The views of a scene show one set of named points, each view turned or mirrored, and shifted as a whole, with a little noise and some points left out.
(in the rows, 128 means zero)

Scene 1
View 1
Q80: [ 69 124 107 127 112 125 119 131  66 128 147 152  79  85 115 188 110  90
 144 138 116 121 155  95 136 186 157 128 103 111  73 105  76 108 109 105
 143]
Q937: [ 52 104 111 145 160  83 152 120 143 169 141 160  77  84 131 127 156 184
 147 135 128  99 117  56 132 138 129 138 137 101  53  43  52  37 106 159
 138]
Q41: [ 43 136 118 126 134 115 102 131  62 118 154 178  97  98 144 151 107 113
 159 143 122 107 138  73 152 193 149 132 106 118  96  58  63 102 135 139
 138]
Q485: [ 63  86 108 101 129  87 125 108  93 161 116 127  21  46 126 143 132 135
 137 117 127  95  96  92 119 115 123 149 105 115  85 110  52  34 122 144
 113]
Q399: [118 101 100 145 166 142 146 123  93  86 131  92 127  94 127 151 133  99
 133 159 142  79 154 101 152 132 121 123 114  95  97 118 101 113 104 114
 103]
Q210: [ 78 104 113 173 133 112 147 112 107 107 173 152 121  84 112 174 126 103
 138 152 111  77 202 113 150 182 142 114 111 105  62  61  92  97  84 112
 153]
Q989: [109 130  98 176 157 150 163 136 102  64 162 128 190 120 122 177 130 102
 131 174 131  95 201  89 167 187 141 109 122  87  63  64 106 159  87  93
 148]
Q705: [ 62 118 138 142 125 141  88 129  48 142 154 158  56  96 119 156 109  64
 172 147 113 103 155 108 142 193 168 114 102 124 117 124  89  81 114 126
 108]
Q278: [110  96 111 140 187 136 144 123 101 107 114  88 114 103 139 117 150 123
 147 161 154  81 113  80 151 108 114 122 124  98 110 123  96  87 112 138
  78]
Q323: [ 91 118 122 174 149 147 137 135  90 122 159 137 121 115 111 161 132  88
 156 169 123 101 182  96 150 184 158 106 124 100  83 100 105 108  84 112
 120]
Q187: [ 91  92 114 155 185 115 144 107 115  83 140 113 134  89 142 115 141 130
 143 156 145  48 144  95 159 122 100 124 116 103 109  70  87  84 118 149
 101]
Q475: [102 121 115 194 145 151 148 125  95  80 181 137 168 115 107 183 125  71
 144 177 117  81 228 116 167 203 154  97 116  97  73  80 119 141  73  93
 141]
Q621: [ 89 117 133 152 164 155 104 130  56  96 149 127 118 117 134 134 120  66
 164 168 136  82 165 103 161 175 145 108 108 114 136 120 105 111 118 127
  91]
Q849: [ 89 106 102 127 123 119 125 108  66  90 147 123  96  67 121 182 109  79
 132 141 122  82 167 122 143 157 130 127  90 113  93 109  86 110 110 104
 128]
Q223: [ 76  84  99 114 190  81 142  90 115  75 119 113 118  65 169  94 142 172
 131 139 156  41  95  78 153  84  67 149 108 113 113  48  54  65 147 176
  99]
Q183: [ 99 118 104 146 139 144 151 145  98 156 131 116  87 107 104 179 142 105
 141 153 126 131 146  78 131 163 161 120 130  94  59 135  97  96  79  98
 120]
Q110: [ 86 113 109 145 188 125 138 117  97  73 136 122 154 105 154 116 134 135
 143 161 149  70 135  73 164 139 106 129 114 103 113  59  80 110 133 148
 108]
Q962: [ 52 120 125 158 162 114 122 123 102 130 160 173 107 106 141 129 132 137
 160 155 129  93 147  73 152 176 144 122 123 113  88  51  68  78 115 154
 129]
Q98: [ 81 137 106 117 123 144 104 136  43  99 139 143 100 100 130 179 101  71
 146 147 126 119 150  92 146 192 149 129  97 112  98 114  83 132 126 103
 127]
View 2
Q323: [116 143 157  74 167 139  73 144 144 157 112 116  89 164 130 108 138 131
 135 102 152  77 126 108  89 109  83 148 128 132 104 154 212 129 107 131
 138]
Q399: [128 137 160  87 175 133  72 127 147 123 110 101 108 160 105 119  99 129
 109 117 151 114 142 138 121 102  78 160 152 170  96 174 186 179 139 123
 150]
Q849: [122 157 173  68 157 144  53 116 169 127 157 104 107 132 109  97 126  96
 149 116 167 106 151 135 104 104  85 150 161 153 122 153 189 170 119 101
 168]
Q962: [133 140 107  94 145 146  64 153 131 153 118 119  75 160 160 104 111 101
 120 111 153  33  89 128  90 105  59 127 151 124 144 143 174 141 135  83
 152]
Q278: [138 123 129  98 179 136  90 149 138 104  85 110 100 169 112 134  70 122
 102 115 149  96 108 165 124 111  79 166 135 184  97 173 160 194 158 103
 133]
Q621: [132 154 161 100 185 152  97 143 159 145 104  99  76 129  98  93  95 137
 133 109 157  75 145 147  81  94  83 155 147 149  81 140 183 137 108 102
 132]
Q183: [ 97 114 148  59 155 138  54 148 155 149 110 132 104 174 142 124 145 115
 138 105 156 117 120 125 123 138  87 154 102 152 136 156 219 134 123 121
 144]
Q705: [113 154 158  68 167 163  90 152 182 137 135 124  71 118 122  89 133  94
 177  93 171  64 128 151  66 114 103 157 117 137 118 117 181 126  98  74
 135]
Q80: [107 139 156  62 145 152  51 135 175 152 146 124  92 141 134  94 146  89
 161 112 168 101 133 137 105 128  85 143 131 138 150 131 202 130 113  90
 163]
Q41: [124 142 125  95 138 160  54 144 159 162 138 113  71 133 146  74 115  88
 139 119 163  59 118 152  92 113  62 123 155 123 160 120 176 120 119  58
 163]
Q989: [124 142 163  88 157 130  42 118 122 184 115  90 105 177 126  96 131 163
  88 127 136 102 154  89 123  92  44 121 177 123 106 175 236 120 112 159
 164]
Q187: [152 150 123 102 164 130  74 135 123 110 112  99 101 164 121 121  74 119
  90 122 147  56 103 130 110  85  56 146 178 159 104 182 158 202 158 105
 153]
Q475: [123 161 179  71 163 135  48 117 135 180 132  98 100 162 124  93 150 148
 119 115 147  83 153  75  94  88  63 125 167 111  99 166 236 116  91 154
 160]
Q223: [161 141  90 119 150 133  62 136 120  82 122 101 105 157 132 132  40  83
  78 140 156  58  84 170 135  92  44 143 198 179 138 181 117 240 199  62
 170]
Q485: [118 133 108  61 141 147  61 148 168  79 148 142 107 143 148 130 110  35
 162 109 177  78  79 170 114 139  98 168 120 177 168 147 142 215 168  47
 161]
Q937: [121 114  67  77 122 139  44 163 117 124 122 147  93 186 199 137 121  60
 121 112 156  34  38 127 119 139  62 134 127 138 192 158 165 176 175  69
 159]
Q110: [147 138 118 121 159 137  67 140 127 137 101  95  88 161 124 107  66 129
  78 134 147  68 116 149 120  89  46 134 181 154 112 168 161 173 153  97
 154]
Q98: [110 137 161  85 157 158  57 133 181 161 133 105  83 126 113  79 122 111
 150 121 168 117 159 161 106 115  77 143 142 143 135 124 198 115 102  82
 156]
View 3
Q849: [128 164 108 129 114 128 102 164 109 112 153 118  48 115 133  99 157  75
 113 115 108 148 167 135 157 134 148 121  77 168 132 104 106 145 145 147
 128]
Q705: [157 153 146 143 106 103 151 208 126 117 150 128  67  86 121 117 180  94
 171 101 124 151 152 141 176 155 109  86  86 148 174 101 102 147 161 161
 163]
Q399: [134 158 105 113 105 120 103 145 106 136 137  94  96 114 151 105 124  96
  97  94  82 140 148 125 167 135 140 100  99 134 108 136 109 153 155 115
 111]
Q210: [121 187 151 133 133 118  84 167  86 133 124 136  56 127 131 102 162  62
 116 121 110 159 119 113 134 137 134 137  64 140 132  65 106 136 129 120
 153]
Q962: [150 148 161 151 143 130 119 191  86 105 117 126 120 135 116 119 175  78
 140 125  81 170 105 105 158 144 139 111  98 132 170  98  89 144 124  91
 148]
Q187: [139 124 130 117 123 125  96 138 100 107 114  94 118 138 137  95 154  88
 104 108  75 141 133 104 156 137 166 132 128 140 123 137  81 143 135  72
 102]
Q41: [152 153 136 164 141 149 133 210 102  97 153 130  97 133 111 125 178  71
 149 138  80 182 132 128 168 133 133  95  77 154 191  98  96 151 135 127
 156]
Q937: [149 146 152 149 159 111 103 215  43  65  66 138 172 149  85 118 145  69
 133 110 100 161  91 102 132 183 164 100 105 143 157  97 101 146  91  90
 115]
Q110: [147 125 123 130 132 148 105 145 105 115 133  92 127 144 140 107 154  87
 105 122  53 159 128 107 170 120 157 118 119 136 141 140  82 149 140  67
 114]
Q223: [148  83 104 131 141 144  98 151  85  43 105  91 164 161 116  92 152  83
 100 117  69 142 149 101 157 144 211 131 149 176 133 165  67 146 111  60
  67]
Q485: [156 126 108 137 127  98 121 224  72  34 101 132 136 116  81 107 139  86
 149  89 134 135 157 132 155 193 179  85 107 186 155 128 109 152 112 152
  93]
Q98: [149 174 106 149 119 143 134 193 119 129 174 119  70 108 132 126 147  84
 132 121  85 170 158 146 184 121 113  79  64 148 164 114 118 162 160 160
 150]
Q183: [140 197 123 127 112  97 119 196  77 143 115 123 107 103 125 127 106  93
 124  85 105 153 119 136 165 164 111  64  68 122 124 105 137 162 145 151
 134]
Q989: [118 204 125 129 129 148  81 132  94 185 148 108  62 137 163 116 128  69
  78 131  52 174 107 114 154 100 116 121  57 107 112  86 113 153 150  99
 155]
Q278: [155 129 112 113 106 107 118 151 103 115 112  87 144 114 138 108 123 110
 112  83  75 131 137 118 177 155 151  87 133 128 116 161  96 158 150  94
  96]
Q621: [151 143 137 125 100 118 139 157 140 149 160  97  76  98 152 112 170 103
 140 106  84 149 147 128 186 128 113 101 106 127 153 132  92 150 173 117
 148]
View 4
Q849: [123 100 105 139 129 135 175 118 113 186 140 114 126 157 109 104 122  81
 154  88 118 142  97 105 153 165 129 147 150 121 116 127 136 130 110 109
 135]
Q621: [121 115 105 124  99 158 158  98 127 176 120  53  80 147 109 108 128  94
 123 115 146 151 114 115 140 142 111 144 187 125 151 140 177 122 129  85
 131]
Q705: [124 109  71 134 101 167 200 113 126 191 115  88 103 171 114 127 127  64
 123 118 103 174 130 116 143 143 126 104 166 128 145 165 151  87  86  87
 126]
Q110: [134 101  94 127 133 134 143  64 136 159 115  90 132 112  91 103 132 134
 111 124 175 134  97 118 138 156 139 184 184 117 130 166 163 173 187  94
 117]
Q485: [153  77  32 149 147 148 213  82 102 224 153 135 187 137  88 128 128  77
 130 162 111 175  88  94 153 203 180 141 167 117 103 208 105 145 100  88
 120]
Q937: [145  95  16 128 167 147 196  39 137 188 107 181 190 112 115 117 148  97
  98 153 148 152 113 143 134 160 199 164 177 134 119 234 136 160 127 116
  76]
Q399: [133  98 108 135 119 141 143  84 100 183 145  98 108 127 124  93 131  97
 150 117 159 135  83 114 146 171 128 189 185 117 125 131 169 161 127  99
 123]
Q210: [110 120  97 108 160 132 176  95 155 172 111 159 140 138 134  89 135  85
 135  63 137 127 107 138 133 128 167 166 154 147 130 133 145 137 106 140
 103]
Q98: [132  93  82 154  91 144 169 114 106 165 112 119  96 170 113 115 132  88
 139  99 120 146 126 116 159 146  89 125 142 105 114 140 151 104 130  98
 129]
Q278: [145  90  82 132 121 154 148  60  93 195 149  79 120 109 105 101 136 105
 131 161 171 148  79 110 141 187 145 191 209 114 131 172 175 175 136  80
 119]
Q223: [151  87  76 132 170 123 166  49 139 185 136  86 200  97  52 111 122 150
 107 154 170 147  68  94 138 196 183 195 184 114 111 200 117 206 205  84
 123]
Q989: [109 112 120 124 122 130 127  88 129 137 105 151  85 133 150  74 143 106
 143  58 172 103 115 152 140 118 109 192 163 121 126 104 190 149 140 139
 102]
Q323: [115 115  86 119 113 156 162  89 123 173 116 125  92 143 148  95 140  75
 134  99 146 142 120 143 135 130 133 159 179 132 144 142 182 124  94 116
 105]
Q41: [131 100  54 143 120 143 189  93 144 156  87 131 133 160  95 127 134 104
 104 108 122 154 137 128 149 132 121 117 143 117 122 180 135 107 152 105
 112]
Q80: [130  95  64 149 112 147 186 110 111 178 114 155 118 166 124 115 137  73
 141  99 111 150 126 124 156 146 119 127 140 119 113 150 141 106  99 113
 114]
Q187: [128 105  99 118 150 135 155  64 141 180 130  83 146 106  96  96 125 122
 118 122 170 136  80 115 131 166 164 192 194 127 137 164 156 179 162  98
 117]
Q475: [102 122 123 114 123 136 145 105 142 150 105 139  82 148 154  80 135  88
 143  46 150 115 119 149 138 111 122 167 156 137 140  98 180 122 109 142
 106]
Q183: [138  92  61 144 105 162 166  82  77 190 134 158 100 140 156  99 148  60
 152 129 141 144 113 138 147 158 128 165 178 116 120 161 176 129  71 110
 101]
View 5
Q323: [133 120 163 156 103 130  85 175 122 136 124 126 164 120  90 102 156 136
 104 150 136 155 112 150 101 114 108  98 120 124 116 118 116 117 158 123
 127]
Q80: [138 130 185 121  95 152 102 117 113 167 113 121 129 110 122 118 187 140
  85 122 139 149 138 137 117  99 113  83 136 123 126 140 115 137 129 139
 125]
Q187: [141 109 169 139 133  96 134 170 136 138 193 130 122 110 106 142 108 172
 133 154 190 162 138 172 153 148  78 123 138 111 117 100 108 113 169  70
 137]
Q705: [126 141 174 138  93 120  91 135 124 183  98 112 174 117 108 128 190 149
  70 114 151 154 149 146 136  81 112  94  95 103 165 134 120  99 130 119
 112]
Q210: [124 112 170 138 119 147  92 148 144 134 144 109 128  98  75 104 136 149
 106 136 168 181 105 157 105 117 102  65 150 154 120 112 125 123 146 149
 133]
Q937: [126  94 160  90 130 126  99 117 120 188 193 163  94  67  76 165 163 177
 135 161 186 150 150 181  97  81 104 139 173 181 119 141  70 100 144  74
 177]
Q110: [143 129 171 138 131 117 139 182 134 144 168 129 107 109 117 138 119 167
 135 152 183 149 135 181 151 155  97 115 131 103 112 105  98 140 176  45
 137]
Q621: [137 143 170 162 105 110 115 181 129 149 115 111 172 133 115 115 148 148
  89 136 151 153 137 155 149 132 104 101  87  80 142 108 119 119 165  86
 111]
Q962: [121 129 160 127 125 137 100 155 139 174 139 130 120  83  79 137 161 167
 115 149 182 151 134 186 116 104 119 101 130 146 134 125  83 118 156  71
 149]
Q183: [147 106 170 127  91 128  86 139  86 148 137 151 156 127 116 113 177 123
 107 152 110 145 134 125  86 102 101 130 140 130  98 134 111 118 146 130
 136]
Q475: [134 126 170 169 111 159  90 188 143 108 114 102 144 119  86  73 130 128
 104 144 141 178  85 153 100 143 111  48 129 136 102 104 134 148 165 153
 121]
Q98: [142 149 188 135  94 156 116 143 112 160  95 110 131 122 142 108 182 139
  81 115 135 144 140 142 138 119 118  83 117  92 128 128 118 156 140 113
 115]
Q278: [155 105 168 135 115  80 131 167 102 145 188 155 147 132 130 149 133 155
 130 159 154 141 157 146 145 138  75 161 129  89 109 109 105 104 170  64
 134]
Q399: [155 109 176 145 110 106 123 168 111 123 167 133 143 139 133 120 128 142
 116 146 142 157 135 135 138 149  79 122 134  91 103 104 127 127 162 108
 122]
Q41: [125 151 179 121 113 160 110 133 134 183 107 115 110  87 110 132 185 164
  94 122 176 147 143 175 133 105 127  81 124 124 144 137  94 142 141  83
 135]
Q989: [144 124 170 164 115 166 103 202 129 101 133 116 122 123 101  75 119 127
 124 156 133 163  85 160  97 166 113  64 140 130  77 102 122 169 176 121
 131]
Q223: [141 105 178 102 151  90 163 138 133 161 231 146  76  92 128 182 105 193
 147 141 222 156 170 184 182 150  68 146 164 106 123 104  92 122 159  31
 149]
View 6
Q80: [134 126 163 177 115 119 196 127 114 170  99 143 145 127 128 149 125 179
 130 147 155 103 117 168 142 103 187 140 105  99 170 114 140  85 136 113
 115]
Q278: [173 160 144 158 106 143 156 114 112 124 137 118 149 115 171 121 185 127
 140 109 108 137 150 132 172 115 132  68 131 125 106 112 106 128  90 102
 139]
Q849: [120 122 128 192 125 120 161 140 108 144 128 129 124 122 138 152 129 171
 144 134 125 115 111 176 158  97 173 126 103  90 137 105 151 103 132 111
 105]
Q485: [149 152 180 209 161 147 167  90 142 153 122 141 134 126  62 112 128 138
 145 105 124 165 141 139 195 113 141  98  90 110 188 120  96 110 111 121
 166]
Q323: [150 132 136 150  77 116 196 131  91 166  99 157 145 137 182 155 160 163
 117 128 142 100 123 188 148 115 165 128 136 112 125 113 159  93 109 108
 129]
Q183: [162 162 135 183  95 129 212 112 109 170 111 145 171 122 151 145 159 167
  95 133 156 110 141 152 162 131 178 138 119 134 149 117 140  87 114  99
 127]
Q705: [121 124 188 166 112 103 208 133 120 167  95 174 131 119 150 173 120 134
 159 138 130 117 121 180 167  78 203 110 122 100 171 125 146  88  94 118
 131]
Q399: [154 144 116 170 103 132 155 130 100 128 139 114 142 120 180 138 170 157
 130 122 117 117 132 153 158 113 149 100 123 112  99 105 137 119 112 101
 111]
Q989: [159 117 105 127  63 122 162 144  68 155 104 119 152 149 206 134 174 201
 102 134 148  66 107 190 106 126 138 146 135  96  90  97 164 105 150 101
  94]
Q98: [127 119 171 163 115 114 189 141 115 155 107 124 150 113 160 163 125 172
 154 159 143  91 115 156 128  85 202 119 113  92 152 111 134  94 134 107
  93]
Q41: [140 108 209 143 116 120 182 121 116 172  79 150 135 145 122 133 122 165
 155 135 147 101 110 175 130  87 162 119 114  83 182 120 123  95 137 127
 136]
Q475: [136 109 103 142  64 109 174 151  73 164  96 147 131 152 198 156 156 194
 111 131 144  72  98 214 121 115 154 158 133  95 103 100 184  95 142 107
 103]
Q962: [169 120 197 119  95 128 170 111 101 172  74 160 136 159 138 114 152 153
 139 113 135 107 118 183 136 105 121 106 133  95 155 122 120 104 119 126
 159]
Q223: [180 128 175 151 137 162  90 100 119 112 131  92 119 146 107  68 169 135
 166  89  89 149 133 137 161 111  62  48 112  83 118 107  76 157 122 123
 161]
Q110: [173 119 165 121  99 138 127 125 100 130 114 108 135 141 169 107 173 150
 152 113 110 108 122 156 133 106 104  76 134  89 107 110 109 135 123 115
 133]
Q937: [193 142 189 149 114 154 166  74 113 179  81 158 144 167  77  74 158 153
 110  91 147 137 138 163 160 138  84 113 117 113 180 123  94 107 126 129
 191]
Q621: [137 125 165 140  89 107 177 147 103 138 111 146 135 117 202 167 153 135
 162 132 113 103 122 173 150  80 178  87 139 102 114 116 144 114  94 110
 115]
Q210: [138 111 124 158  88 121 164 129  86 169  95 162 119 162 143 134 145 184
 115 113 142 101  99 214 145 118 134 153 120  90 133 105 168 100 137 122
 133]

In a view up to two points have been moved. Name them for each view, in the order of its rows, or write -.
view 1 -> Q475
view 2 -> Q183, Q937
view 3 -> Q849
view 4 -> Q210
view 5 -> -
view 6 -> Q41
